Points, in no order, along strands that fork and pass close to each other.
Points whose rows are less than 54.7 apart are linked; no others are. Some points are linked to none.
nov: 5  -13  12  20  22  2  0  -8  12  9  -3  -3  -4  15  1  11  -12  -11  13  -1  -6  -11  -3  -11  -6  28  -2  -4  -11  16  -16  -2  -17  -9  7  -13  9  -24  -4  -10  -8  2  -1  0  2  2  -14  -3  -1  8  -10  4  -2  -13  2  30  7  -2  11  6  -10  12  4  2  -6  -4  13  6  -3
Tupa: -5  1  -9  -11  -3  -18  -4  -3  3  -5  -9  -1  10  1  -6  -15  12  1  -9  3  3  9  -1  -5  -1  -12  -6  7  6  -17  0  -9  8  16  -13  6  -15  12  11  -6  11  14  5  9  -15  -10  -3  2  9  -10  12  -14  -1  2  -15  -8  11  11  -1  2  22  -12  -6  -5  -4  4  7  -21  -5
tobe: -17  -1  -13  4  -13  -4  4  4  -9  4  8  -10  3  -3  3  -6  11  15  -11  15  14  -8  14  -1  -6  -11  1  3  -5  -14  -10  1  10  -4  0  20  -7  5  -10  3  -5  -2  -3  9  -3  -4  6  0  -3  -17  10  -19  -19  8  1  -21  11  5  -9  -1  0  -20  20  8  -13  12  5  -1  1
til: -2  -1  0  -10  -7  10  -6  9  -9  -6  6  3  0  9  6  -1  3  2  18  3  4  -8  7  14  -7  10  5  3  4  8  -18  10  -14  -4  -2  3  -2  -6  -15  -4  -7  -11  -9  -1  -1  -7  0  -4  -1  -6  -2  1  -5  -11  3  9  1  6  -26  -11  -14  -2  23  2  6  7  -11  8  2
ruzib: -3  3  -1  -12  1  -8  -3  -15  16  -7  -6  -2  0  19  -5  -1  4  -1  -1  1  3  4  -6  -5  -7  -14  -6  -3  -3  -14  14  -11  8  11  -8  0  -6  27  13  -1  -4  19  -3  -5  -18  2  0  -1  11  -11  1  1  10  4  -19  -2  4  9  12  -8  9  4  -8  -12  2  3  15  -10  -4
sepag: -6  -3  2  2  -7  10  7  -2  5  -5  6  -20  -14  -5  5  -7  -3  4  12  9  8  -17  15  1  1  2  -6  -3  -14  -5  0  2  -5  -5  7  17  11  -14  3  4  -14  -3  0  7  -5  8  -3  1  -5  -17  -6  1  -4  -6  -3  5  13  3  -1  -5  -11  -12  31  11  -5  -2  -1  17  -4
fevom: 4  2  22  18  8  0  7  -10  12  2  -6  -13  -11  -14  -1  5  -10  -3  0  7  -3  3  8  -4  16  -1  -3  -3  -5  10  1  -4  2  -3  19  -1  10  -26  9  5  -8  -11  13  1  22  17  -2  14  -7  19  -2  5  3  2  5  17  11  -18  22  19  -12  -5  4  16  -12  -9  2  0  -5
kip: 9  10  -1  -8  -9  4  2  17  -2  -5  10  13  -3  -14  13  -6  2  -4  -2  3  -2  2  -9  14  7  -5  5  0  0  -3  5  7  9  10  -5  -9  4  13  -2  12  5  1  0  -6  15  -3  7  1  0  13  8  13  -4  9  7  -16  -24  -16  -4  -8  -10  -4  -7  6  8  -5  -16  1  -1
Zaz: 4  11  -1  -4  -11  5  11  8  -4  7  15  -11  -13  -26  3  -16  7  -10  -6  12  7  2  -4  5  6  -16  -1  -2  -1  0  6  -1  7  5  9  3  14  3  3  18  -1  -10  9  0  13  9  8  2  -2  -5  5  9  1  13  7  -17  -13  -14  -2  0  -2  -12  4  12  -4  -7  -19  5  -1
ketot: 3  1  4  -16  3  1  -5  -1  -1  -7  2  13  8  20  -1  1  3  -2  12  0  6  2  -6  5  -7  2  3  0  6  3  0  7  -1  6  -10  -4  -5  14  -1  4  7  4  -12  -10  -6  -3  -2  -7  4  -1  -3  5  5  -11  -4  4  -8  5  -9  -11  -7  13  2  -15  13  7  -3  1  5
sapi: 3  12  3  6  10  -1  5  -3  6  3  -10  -1  -5  -18  -12  4  -9  -7  -16  4  -7  13  -5  3  10  -10  0  -1  4  17  14  -8  4  -6  17  -11  2  -8  9  -3  -4  -3  7  -7  12  10  -7  10  -2  20  6  4  11  4  0  12  7  -15  19  28  11  6  -20  11  -1  -10  5  -10  0
foza: -16  7  -20  3  -3  -9  -4  7  -11  8  2  -6  8  -10  -2  -13  7  16  -10  12  14  3  18  -4  -1  -1  5  1  5  -6  -15  1  -1  -11  -6  17  -15  -7  -10  -2  -1  -2  9  16  -1  -8  6  2  -8  -17  13  -25  -11  0  6  -13  13  5  -13  11  11  -18  13  6  -3  13  7  -5  5
velak: 3  11  -2  -3  8  3  0  7  3  4  0  -1  -4  -31  -11  -14  3  -13  -2  11  0  21  -3  10  12  1  3  -4  14  20  -3  -3  -10  -3  7  -11  7  -11  6  3  -2  -7  18  -4  12  4  -2  1  -7  14  12  -1  12  -5  9  5  -1  -16  -4  21  11  -7  -8  9  5  -10  -10  -7  10
volem: 1  3  14  17  10  -1  7  -10  8  3  -12  -10  -6  -9  -7  10  -15  -7  -8  1  -8  5  2  -8  10  -6  -2  -2  -6  9  6  -6  0  -15  22  -5  5  -19  9  -4  -6  -3  7  0  18  13  -8  16  -5  13  -2  1  5  2  1  23  12  -14  23  25  -2  2  -4  17  -8  -7  10  -5  -4
bil: -3  6  -8  -4  -8  -2  5  13  -18  5  4  9  16  -9  5  -2  0  1  2  -3  0  4  -3  9  6  -4  10  12  10  2  -7  4  1  -2  -4  -5  -11  8  -11  2  16  -11  -5  -2  7  -7  3  -4  -4  -5  11  -7  -8  12  12  -12  -7  -9  -15  -1  1  4  -10  -5  4  7  -9  -5  11
kepe: -2  -11  2  1  4  8  -9  2  -2  3  2  -3  -6  8  7  5  1  -1  18  -5  3  -17  10  -2  -11  30  6  -2  -10  11  -19  -3  -28  -14  -4  4  0  -26  -16  -15  -11  -5  -1  10  -3  -12  -3  -14  -7  -12  -10  -4  -2  -23  5  11  6  14  -13  -8  -7  -4  19  2  3  5  0  11  -6
Fifi: 5  11  4  -2  4  7  -1  1  11  -13  6  4  -9  -3  2  0  -5  -5  -1  8  -1  7  -5  12  1  -9  -8  -7  2  3  15  1  9  8  -2  -4  9  12  14  13  -3  5  0  -12  11  15  2  4  0  20  -3  19  4  1  -5  -5  -9  -12  15  -9  -8  1  -6  0  8  -11  -10  7  -8
Pobo: 4  -15  -5  10  9  1  0  -8  -8  8  -2  13  2  16  -17  20  -15  -5  -1  -5  -3  -2  -9  -1  -3  10  1  1  3  20  -1  5  1  -1  5  -11  -1  -7  2  -3  8  -9  -17  -14  -10  -7  -4  -5  4  16  -1  -2  0  0  3  12  -2  0  1  4  -1  23  -15  -16  -10  3  1  2  13
kapu: 10  11  3  -2  -14  9  8  16  -4  8  18  -1  -17  -27  9  -15  7  -9  -5  12  3  2  -5  15  7  -7  4  -4  -4  1  0  7  8  11  2  -4  16  6  0  13  1  -5  12  1  21  2  13  3  1  7  6  12  -1  13  10  -21  -23  -21  -8  -4  -10  -11  0  13  -5  -11  -27  3  2
kipun: 3  7  1  -10  -17  -6  2  16  -6  -3  9  5  9  -10  17  -14  16  5  -2  -3  12  -6  -6  0  3  -13  3  10  -5  -24  -2  8  12  11  -7  6  -8  18  -8  6  -6  1  -1  3  7  -15  7  -4  6  -21  8  3  -14  10  8  -25  -15  -3  -13  -16  -4  -20  20  6  4  9  -17  -4  3
nurel: -4  6  -4  9  -10  0  13  0  -10  7  -1  0  -1  -13  -2  14  -10  2  -10  0  -11  2  2  -1  5  -16  0  2  0  7  9  -4  6  -7  13  -2  4  -1  -6  3  6  -11  -4  1  11  9  3  6  -6  10  0  1  -1  18  3  -2  -3  -5  8  10  -1  4  -15  9  -5  -3  8  1  -1
lofe: -13  1  -12  2  -15  -7  7  -3  -3  7  4  -10  0  -17  -3  -7  8  8  -22  0  3  2  4  -12  2  -25  -5  2  -3  -22  10  -10  16  -1  7  14  2  9  -2  5  2  0  5  13  -3  5  5  7  -2  -10  9  -11  -8  20  -1  -20  3  6  8  2  11  -21  -7  10  -15  1  6  -6  -11
bap: 2  -1  12  4  17  8  -7  -8  15  -8  2  3  -7  15  2  9  -8  -3  22  7  0  -4  9  13  -8  19  -5  -4  1  13  -7  6  -6  5  -3  -9  12  -4  2  -3  -10  6  -3  -6  1  8  -7  0  4  20  -8  9  2  -20  -6  22  3  0  1  -10  -17  5  12  -4  8  -8  -2  13  -6
kisuk: -8  -6  -4  -3  2  1  9  -19  13  -5  -2  -6  -8  14  -4  10  -5  -3  -5  -1  -8  2  -2  -8  -9  -13  -16  -11  -9  -14  17  -13  3  3  -1  6  0  20  11  -1  -9  8  -4  -2  -12  11  -3  5  6  -10  -9  5  8  8  -13  3  0  8  18  -9  0  6  -8  -4  -6  2  19  5  -5
Zaru: -14  6  -18  -3  6  -13  -7  6  -18  11  -8  -4  14  -2  -2  -13  6  19  -9  -3  4  6  12  -5  -4  4  3  9  14  -8  -18  -2  -4  -6  -12  11  -22  -10  -5  -3  12  -2  6  18  -5  -13  3  1  -3  -17  7  -28  -6  -2  8  -5  11  11  -21  8  19  -9  -1  -7  -1  13  3  -11  13
Veve: 3  5  -3  0  6  5  -5  9  -3  2  -3  4  8  -18  -4  -5  -1  -4  6  10  -5  13  1  12  13  8  4  2  15  22  -3  3  -8  -2  4  -9  4  -11  6  -2  3  -11  8  -5  13  1  2  -1  -8  22  10  -3  2  -6  9  8  1  -14  -8  13  1  2  -10  9  6  -7  -6  -3  10
nele: 2  -3  4  -14  8  4  -11  -2  1  -5  -2  3  4  19  -4  1  7  2  19  -2  5  -1  3  3  -8  13  3  -6  9  8  -5  4  -17  0  -7  -1  -4  -3  -2  -3  0  3  -8  -3  -14  -7  -3  -6  3  -2  -8  3  11  -23  -4  8  -4  17  -17  -9  -3  10  7  -12  16  5  -2  3  6
fenot: 8  -19  9  23  22  -1  -11  -8  5  18  -7  -2  -2  15  -8  12  -11  -15  7  -7  -6  -11  -12  -19  -7  31  -1  -6  -11  16  -15  0  -21  -18  7  -15  4  -28  -1  -16  -2  4  0  -1  -4  -3  -11  -2  0  3  -11  0  0  -17  2  26  5  4  8  10  5  20  -6  -3  -6  -4  13  -1  0
vez: 9  0  9  18  24  6  -4  -4  15  -1  -9  5  5  4  -4  4  -10  4  -1  2  -7  5  4  8  6  15  -1  1  8  25  4  4  10  5  7  -8  8  -10  16  -4  -13  -6  9  -10  14  9  -1  1  0  42  0  -1  -1  -6  -2  19  9  -17  15  7  -10  13  -15  4  -4  -11  8  -2  -1
tifo: 4  -12  18  15  15  4  -5  -4  16  6  2  -6  -9  12  11  7  -8  -13  24  -4  -4  -15  4  -12  -2  33  2  -2  -15  10  -21  -5  -21  -9  3  -10  15  -30  -12  -14  -11  3  9  6  6  4  -13  -6  -4  2  -11  6  -6  -18  1  21  12  -3  10  2  -13  -3  14  6  -2  -4  5  9  -13
Pegoz: 12  5  3  8  17  10  -5  4  13  -7  -4  9  4  -1  2  -3  -3  -2  3  6  -3  8  4  22  9  12  0  1  14  23  3  6  11  12  1  -5  9  -4  15  -2  -12  -5  14  -9  14  11  7  -1  -2  46  5  -3  -5  -9  1  8  -1  -15  2  -1  -13  5  -13  3  1  -16  -4  -2  -4
Lif: 4  7  12  14  -6  2  9  -2  -2  3  1  -6  -8  -18  3  3  -7  -2  3  13  -4  2  9  8  12  -4  -1  1  2  16  -2  1  1  0  15  1  12  -18  4  5  -5  -16  8  -1  23  13  6  6  -6  18  2  -1  -2  5  8  7  3  -16  6  12  -12  -6  5  17  -9  -9  -4  5  -1
Lak: -11  -2  -11  -2  -8  -14  0  0  -3  -1  -1  -1  14  -2  -3  -12  9  7  -14  6  7  3  6  -4  -5  -13  -6  9  1  -24  -8  -8  10  11  -10  11  -15  11  1  -2  11  9  1  15  -8  -10  -3  -1  5  -11  14  -18  -12  2  -7  -15  10  10  -7  -3  14  -21  4  2  -9  7  4  -16  -4
Nat: -3  -2  2  -9  -7  10  5  0  6  -11  6  -14  -9  -2  4  -12  7  0  5  11  11  -11  3  1  -1  -12  -11  -3  -10  -12  12  1  5  4  1  15  8  5  12  12  -11  0  -3  2  -9  7  -1  1  1  -14  -5  10  -3  -5  -7  -6  1  3  0  -13  -9  -11  24  6  1  2  -6  13  -5
Nunoz: 0  -1  -8  2  -2  -3  6  -4  -10  6  -6  8  5  2  -11  15  -15  0  -15  -14  -12  7  -8  -6  5  -6  5  6  8  6  13  1  12  0  9  -12  -3  7  1  -4  12  2  -10  -5  -10  2  -3  1  5  7  4  -2  4  17  -3  3  4  -1  11  17  12  18  -33  -11  -4  -2  7  -10  2
nuki: -11  -4  -5  8  -10  4  1  3  -2  0  6  -14  -10  -6  4  -6  1  12  4  12  14  -19  19  0  -6  4  3  -4  -15  -2  -13  2  -6  -14  2  21  2  -14  -8  -1  -16  -4  1  11  -4  0  4  -3  -9  -21  1  -14  -10  -6  1  -2  17  5  -7  4  -6  -15  31  12  -9  7  7  11  -2
nadi: 2  1  9  -13  -15  9  2  4  1  -13  9  8  -9  11  14  4  4  1  2  1  -1  -10  -6  4  -5  -11  -6  -4  -11  -15  8  8  11  7  -8  10  6  17  -2  12  -5  -1  -8  -6  6  2  4  5  5  -5  -12  18  -3  3  -1  -8  -14  2  -4  -22  -21  -6  19  2  4  4  -7  15  -7
gen: 2  14  -4  -3  3  -1  7  6  1  7  -1  0  -4  -30  -11  -5  -2  -14  -14  7  -1  16  -6  5  11  -12  4  0  9  16  6  -8  1  -3  10  -11  4  -3  4  3  0  -6  10  -5  9  6  -4  3  -4  12  13  0  11  7  5  0  -2  -16  5  26  14  -3  -20  10  1  -8  -3  -11  3
Vedol: 6  -9  4  19  18  5  0  -9  5  6  -7  6  2  11  -10  16  -17  -2  -2  0  -9  0  -3  1  -3  13  -3  1  0  24  0  2  5  0  8  -9  8  -10  9  -5  -2  -7  -8  -10  4  1  -6  -1  3  28  -4  1  -1  -3  -1  22  5  -8  11  8  -7  23  -12  -5  -9  -4  10  3  8
genat: -16  6  -15  0  -11  -13  6  0  -10  11  0  -3  10  -15  -4  -5  2  9  -23  -4  3  7  8  -10  -1  -17  0  8  2  -11  1  -6  16  -5  7  9  -6  7  -5  -3  5  1  6  16  -2  0  3  7  -2  -12  16  -24  -9  16  2  -8  9  7  3  13  13  -15  -13  6  -12  6  10  -12  -10
soges: -1  6  -2  9  -6  4  -6  5  -15  11  -1  3  11  -18  2  -1  -3  2  8  12  -3  8  7  13  10  8  11  6  11  21  -15  7  -9  -10  7  -2  1  -13  -9  -4  2  -18  4  0  20  -2  11  -2  -12  13  11  -13  -4  4  18  7  4  -13  -15  16  -3  2  0  9  -1  1  -5  0  16
somu: 3  -11  -3  4  15  -10  -10  -8  0  13  -13  -6  -8  16  -14  3  -2  -3  -7  -10  -7  -2  -9  -19  -12  22  1  -9  -7  3  -5  5  -9  -16  5  0  -9  -12  7  -23  8  7  5  1  -23  -9  -7  7  9  -13  -2  -16  13  -7  -9  22  8  17  6  19  18  17  -17  -12  -10  4  21  -10  5
banon: -1  6  6  -4  10  2  -2  -6  16  -15  2  -11  -12  0  -4  -8  -1  -5  9  8  10  2  3  6  -1  0  -10  -8  2  6  11  -1  -5  -1  1  -4  8  1  16  4  -11  10  7  -8  -7  12  -6  2  0  0  -2  13  11  -15  -12  11  8  -3  14  -1  -1  -3  11  -2  15  -9  -2  8  -6
ladi: -9  4  -11  2  -1  2  -3  9  -21  12  0  2  14  -8  -1  -1  -3  7  7  0  -2  6  4  8  4  6  12  10  14  12  -15  7  -9  -13  1  0  -11  -10  -14  -1  11  -19  -3  -1  8  -8  5  -2  -9  -3  9  -16  -5  6  20  0  1  -4  -22  10  4  7  -2  -5  1  7  -6  -2  21
Toter: 0  4  3  -15  -16  2  0  15  -9  -7  9  8  6  2  15  -6  10  3  5  -1  6  -5  -4  10  -2  -8  4  8  -1  -12  -7  12  5  4  -3  5  -8  16  -12  5  -2  -5  -7  -3  5  -10  3  -3  3  -14  4  2  -11  4  6  -12  -11  -1  -18  -14  -14  -9  19  2  8  10  -14  2  2
nivo: 1  3  5  -15  -15  13  -5  13  -10  -8  8  8  -2  8  12  -3  5  1  11  3  5  -7  -1  18  -5  2  4  5  3  -1  -15  16  -3  1  -4  3  -2  7  -15  0  -6  -7  -7  -6  3  -6  1  1  4  -3  -3  5  -9  -5  1  3  -8  0  -27  -16  -21  -3  26  1  8  6  -17  7  0
goz: 5  -4  -2  -1  -1  -9  0  -12  -3  5  -6  9  3  19  -13  13  -9  -2  -7  -17  -5  6  -12  -8  1  -3  6  2  6  -1  10  -2  14  10  -3  -13  -7  20  5  -3  14  13  -11  -10  -19  1  1  -6  12  -5  0  -4  10  15  -8  0  1  4  9  3  14  24  -29  -27  -2  0  2  -13  5
Vezeg: 9  8  5  0  -2  10  4  1  9  -11  9  1  -16  -9  6  -4  -1  -3  -6  6  -4  4  -8  8  5  -11  -9  -10  -3  -5  17  2  13  10  -5  1  10  10  10  21  -1  3  5  -7  16  15  6  7  0  17  -8  25  4  10  -1  -17  -17  -10  13  -13  -7  -2  -3  4  2  -15  -17  12  -10
vure: -5  -8  -1  -6  0  8  -4  4  -8  -1  2  2  -2  14  2  2  5  2  15  -1  9  -15  7  6  -12  18  5  -1  -4  7  -20  4  -21  -6  -4  4  -10  -14  -18  -8  -10  -9  -11  5  -10  -12  -2  -9  -2  -13  -5  -3  -2  -18  5  10  1  17  -25  -15  -9  1  20  -2  1  10  -1  8  -2
sevu: 6  -8  -8  3  -1  1  3  3  -14  5  0  19  9  11  -10  12  -11  -1  -3  -9  -6  0  -8  4  4  1  7  9  9  11  -2  7  7  5  -2  -11  -5  -2  -4  1  19  -9  -16  -13  -7  -5  -1  -8  2  16  2  -5  -3  8  5  -3  -5  -4  -4  3  2  20  -19  -19  -5  5  -8  -1  15
sevif: -12  5  -15  -2  5  -5  -4  6  -22  12  -6  -4  15  -1  -1  -5  3  14  1  -10  3  5  7  -1  0  5  9  10  17  1  -17  2  -10  -11  -7  7  -20  -10  -10  0  13  -11  1  8  -2  -11  5  -3  -6  -15  5  -23  -7  0  18  -3  5  6  -25  7  13  0  -4  -14  0  10  -3  -8  20
zaso: 11  -5  1  -7  -6  -18  -2  -5  -6  -2  -11  14  26  16  3  -7  12  -2  -6  -19  7  5  -7  -8  3  -10  6  15  5  -23  -2  -6  12  21  -25  -2  -20  16  1  -2  17  18  -4  3  -7  -15  1  -9  7  -18  -1  -12  -4  -1  1  -12  -6  7  -12  -13  15  9  -4  -18  0  5  -9  -23  5
mis: -13  -7  -8  3  -10  1  11  -12  3  2  -1  -14  -7  -11  -6  5  1  5  -14  -2  -6  1  6  -13  -1  -21  -14  -7  -11  -16  17  -10  8  -7  11  18  4  3  3  0  -4  -5  5  8  -4  12  -1  12  -4  -11  -2  -4  0  14  -7  -3  5  6  14  2  3  -11  -3  12  -16  0  15  6  -9
situ: 4  -5  6  -13  6  0  -16  -2  16  -9  -6  -8  -6  13  0  -5  15  7  14  -1  8  -2  12  -3  -12  19  -1  -11  2  -1  -1  -9  -21  -4  -15  11  2  -13  9  -14  -12  14  7  6  -22  -12  -3  -6  5  -9  -13  -1  23  -32  -15  -6  2  20  -5  -4  7  -5  12  -10  23  7  10  1  -1
sedat: 0  3  -7  6  -7  -4  9  1  -10  3  -3  8  7  -2  -4  11  -10  3  -17  -16  -17  4  -9  -6  9  -11  5  4  5  -4  14  1  13  6  6  -16  1  14  -2  5  15  6  -12  1  -3  7  3  2  0  10  1  7  2  25  0  -6  -5  -1  11  6  11  16  -34  -5  -3  -6  5  -9  -2
zoso: -4  -10  -5  4  -11  1  13  -7  0  -4  3  2  0  6  -1  14  -1  6  -11  -12  -20  -1  -4  -11  2  -16  -6  -10  -7  -17  16  -4  8  3  1  3  2  18  -8  5  7  0  -5  3  1  13  3  7  -3  -4  -11  15  2  26  -7  -11  -9  10  11  -13  1  4  -12  5  -9  -4  11  11  -9
tof: 11  -17  12  17  23  -3  -18  -10  9  16  -12  -7  -7  19  -7  10  -3  -11  7  -8  -8  -7  -12  -18  -11  36  -1  -13  -6  12  -9  -1  -24  -21  1  -11  2  -23  4  -20  -1  8  5  -6  -12  -4  -6  -3  5  0  -13  1  14  -19  -5  17  4  9  9  11  16  22  -11  -15  3  -6  14  -3  4
duro: 2  -4  9  -14  9  4  -17  -2  7  -6  -4  -6  -2  14  2  1  12  3  19  -6  4  -1  11  -1  -11  22  3  -8  7  5  -5  -4  -25  -6  -11  3  2  -13  1  -11  -8  8  0  4  -17  -11  -1  -8  3  -5  -15  3  18  -32  -5  2  -2  20  -13  -8  2  2  8  -11  24  3  0  6  2
goton: -8  -11  -5  1  -7  2  12  -13  7  -5  1  -6  -5  3  -4  11  -1  2  -9  -5  -13  2  -1  -11  -1  -19  -15  -10  -10  -18  19  -11  6  1  2  11  4  15  2  1  -2  -1  0  2  -5  15  -2  9  0  -8  -11  10  4  18  -11  -8  -2  7  15  -11  0  1  -6  5  -10  -1  14  11  -9
nira: 2  1  -1  -6  -14  -12  6  8  -2  -6  5  5  14  0  10  -8  13  5  -9  -7  5  -4  -5  -5  2  -19  2  12  -6  -31  5  -3  14  13  -7  4  -7  20  -5  8  3  7  -4  6  2  -12  7  -6  2  -17  4  3  -13  12  4  -24  -11  4  -2  -15  2  -17  8  5  -1  7  -5  -9  -3
bon: 5  -11  13  4  12  8  -12  -2  7  0  -1  -1  -7  11  9  11  -2  -6  24  -5  -1  -10  10  -2  -8  36  2  -2  -5  16  -16  -1  -26  -6  -4  -6  10  -25  -12  -17  -10  2  3  4  0  -6  -7  -9  -3  4  -15  6  0  -27  1  19  7  7  -6  -7  -12  -2  17  1  8  -3  -4  14  -8
Kubi: -3  1  -4  -12  -2  -16  -5  -11  12  -7  -11  -1  5  13  -5  -8  9  -1  -7  1  2  9  -6  -6  -3  -13  -4  3  2  -16  9  -10  12  17  -12  3  -10  23  11  -5  4  21  2  0  -19  -5  -2  1  11  -11  8  -8  4  6  -19  -5  8  12  9  -2  18  -2  -10  -11  -3  1  13  -18  -6
pasid: 2  1  3  -6  8  -4  -13  -6  19  -13  -8  -15  -13  0  -6  -16  10  3  6  6  9  -2  5  -1  -4  10  -5  -11  -1  1  7  -7  -16  -7  -8  8  1  -11  17  -11  -11  16  17  1  -22  -4  -5  0  3  -11  -3  2  20  -23  -23  -2  12  10  13  6  16  -8  11  -4  18  -2  12  3  -4
Fov: 4  0  -2  -10  1  -6  1  -3  -3  -2  -2  12  10  15  -4  4  -3  -1  0  -9  1  5  -9  -2  0  -6  6  6  7  -3  8  -2  6  9  -8  -9  -9  21  3  4  14  8  -11  -8  -10  -2  -1  -8  6  -3  -1  1  5  7  -5  -2  -4  3  4  -4  6  16  -15  -18  5  4  2  -9  4
taf: 15  9  6  -13  -6  -9  -1  11  -4  -8  3  24  15  -8  19  -7  8  1  0  -14  6  2  -12  1  7  -1  13  9  -1  -21  5  11  12  20  -18  -15  -12  23  -12  8  6  11  -4  -3  8  -17  6  -5  7  -3  4  13  0  1  14  -12  -25  -8  -7  -16  -4  1  -2  -8  14  5  -15  -6  6
bugop: 4  -5  -6  -2  -4  1  3  8  -21  4  1  16  17  7  -2  3  -4  1  1  -13  -2  0  -8  7  6  0  11  13  11  1  -10  8  3  5  -6  -7  -12  3  -12  5  24  -12  -13  -8  -1  -9  -1  -8  1  1  4  -7  -6  8  12  -10  -9  -3  -16  -5  0  15  -13  -19  -1  9  -16  -4  16
silev: 2  0  -4  9  -4  2  8  -2  -4  -2  0  10  2  6  -1  14  -9  6  -13  -10  -23  1  -9  -4  5  -11  0  -6  -1  -8  14  1  11  7  1  -11  1  16  -3  10  12  5  -14  0  4  11  6  4  -1  14  -8  17  3  25  -5  -9  -12  2  11  -7  4  16  -25  0  -3  -7  6  4  -4
puvun: 8  9  1  -16  -3  -2  -2  13  0  -10  6  16  7  -6  11  -9  4  -3  2  -1  4  7  -12  8  5  -5  5  3  3  -8  8  7  6  12  -9  -10  -3  22  -2  11  7  7  -3  -9  7  -5  4  -3  3  4  6  13  1  1  5  -12  -19  -9  -1  -9  -6  0  -6  -3  15  2  -15  -4  1
naru: -4  2  -8  0  -13  -17  6  5  -6  -1  3  2  18  -6  6  -11  12  4  -15  -4  7  0  0  -5  1  -18  0  13  1  -30  0  -8  15  11  -9  6  -10  18  -2  3  6  10  1  11  -1  -11  5  -4  2  -16  11  -8  -15  10  2  -25  -3  3  -3  -10  11  -20  1  3  -5  4  -3  -17  -5
soli: -16  -8  -12  4  -6  0  5  0  -3  2  4  -8  -3  5  0  0  6  14  -6  11  11  -12  15  -1  -13  -4  -2  -2  -15  -13  -14  -3  0  -5  -1  19  -7  -1  -8  -1  -6  -3  -8  12  -11  -5  -1  -1  -1  -16  5  -17  -14  0  -2  -9  11  13  -9  -4  -5  -15  20  9  -16  15  13  4  -2
pem: -7  7  -10  -4  -6  -7  10  5  -9  5  1  -2  5  -16  -4  0  -2  -2  -11  -2  -1  8  -1  -3  4  -17  2  6  6  0  9  -4  5  -6  9  -2  -3  8  -2  1  7  -6  2  4  0  3  -1  2  -4  -6  11  -8  -2  14  2  -4  2  -1  5  15  10  -4  -16  5  -2  -1  8  -8  -3
vebed: 5  2  10  -1  13  0  -8  -5  18  -13  -2  -17  -13  -5  -3  -12  2  -5  11  1  7  2  5  -2  2  16  -4  -7  2  8  5  -3  -17  -11  0  -2  11  -18  12  -8  -12  11  19  -4  -10  5  -6  0  -5  -5  -4  10  18  -23  -15  10  16  -2  18  8  9  -8  12  1  19  -12  0  6  -6
los: -2  -10  -1  18  13  2  10  -13  2  15  -6  -3  -5  8  -9  22  -20  -9  -9  -6  -13  -3  -8  -16  -9  6  -6  -4  -15  8  1  -5  -3  -16  21  -4  5  -11  2  -14  -3  -1  -7  0  -2  3  -11  11  4  1  -7  -2  0  3  1  30  5  2  15  15  -4  20  -12  2  -17  1  20  -2  2
Kekik: -4  -3  1  -14  -9  6  1  3  4  -13  6  -3  -4  10  3  -6  8  1  8  7  10  -12  2  4  -5  -9  -6  -2  -8  -13  2  5  2  5  -4  12  1  9  3  7  -9  3  -9  1  -10  -1  -4  -3  4  -14  -2  4  -5  -8  -6  -6  -1  8  -8  -15  -15  -9  24  2  4  11  -1  9  -4
nim: 2  10  6  -11  3  3  -4  -3  12  -14  6  1  -7  8  0  -2  -2  -4  8  7  6  3  -5  8  -4  -10  -10  -7  0  -1  15  2  4  6  -4  -2  6  18  13  11  -5  9  -3  -11  0  11  0  1  3  5  -3  16  7  -6  -9  1  -4  -5  11  -10  -7  1  4  -6  14  -4  -6  8  -6
mes: 7  2  9  -7  -11  9  2  1  5  -13  8  4  -13  -1  13  2  2  2  -2  2  -4  -4  -9  1  1  -10  -9  -9  -10  -13  18  8  13  9  -7  9  9  14  3  18  0  0  1  -7  14  10  7  10  2  3  -13  26  1  10  -1  -14  -17  -2  6  -20  -13  -5  11  3  3  -9  -13  19  -9
kad: 8  -8  10  18  11  8  -21  0  -4  14  -9  -3  5  3  2  8  -5  -2  16  -9  -11  -2  4  -6  2  33  13  2  0  23  -24  4  -24  -17  4  -6  9  -38  -12  -10  3  -7  7  7  13  -9  2  -12  -11  15  -13  -6  -7  -16  13  18  14  -4  -8  10  -1  6  7  10  -2  1  -2  4  3
raz: -1  9  3  3  -12  4  12  2  -5  3  9  -12  -13  -21  3  -4  -1  -5  -1  13  2  1  2  5  8  -14  -3  -2  0  6  6  -1  5  0  12  5  12  -5  5  12  -3  -14  5  -1  16  14  7  5  -6  3  1  6  -1  9  6  -6  -4  -12  4  4  -6  -10  6  14  -6  -10  -12  7  -4

A fork is a point with three links, a tip a point with one. Leave the first point through the second and follow the links. Name the first fork or tip that comes.
Lif, raz => taf
vure, kepe => tof
kapu, Zaz => ladi
goz, Nunoz => goton
bil, bugop => Pegoz
goton, mis => nurel

Follow the links from the first point to the second, and from the first to the third. Name the last point that the two ways share.
sevu, Nat, gen => ladi
Zaru, Pobo, volem => ladi
lofe, sedat, nira => goton
Tupa, Fov, genat => goton
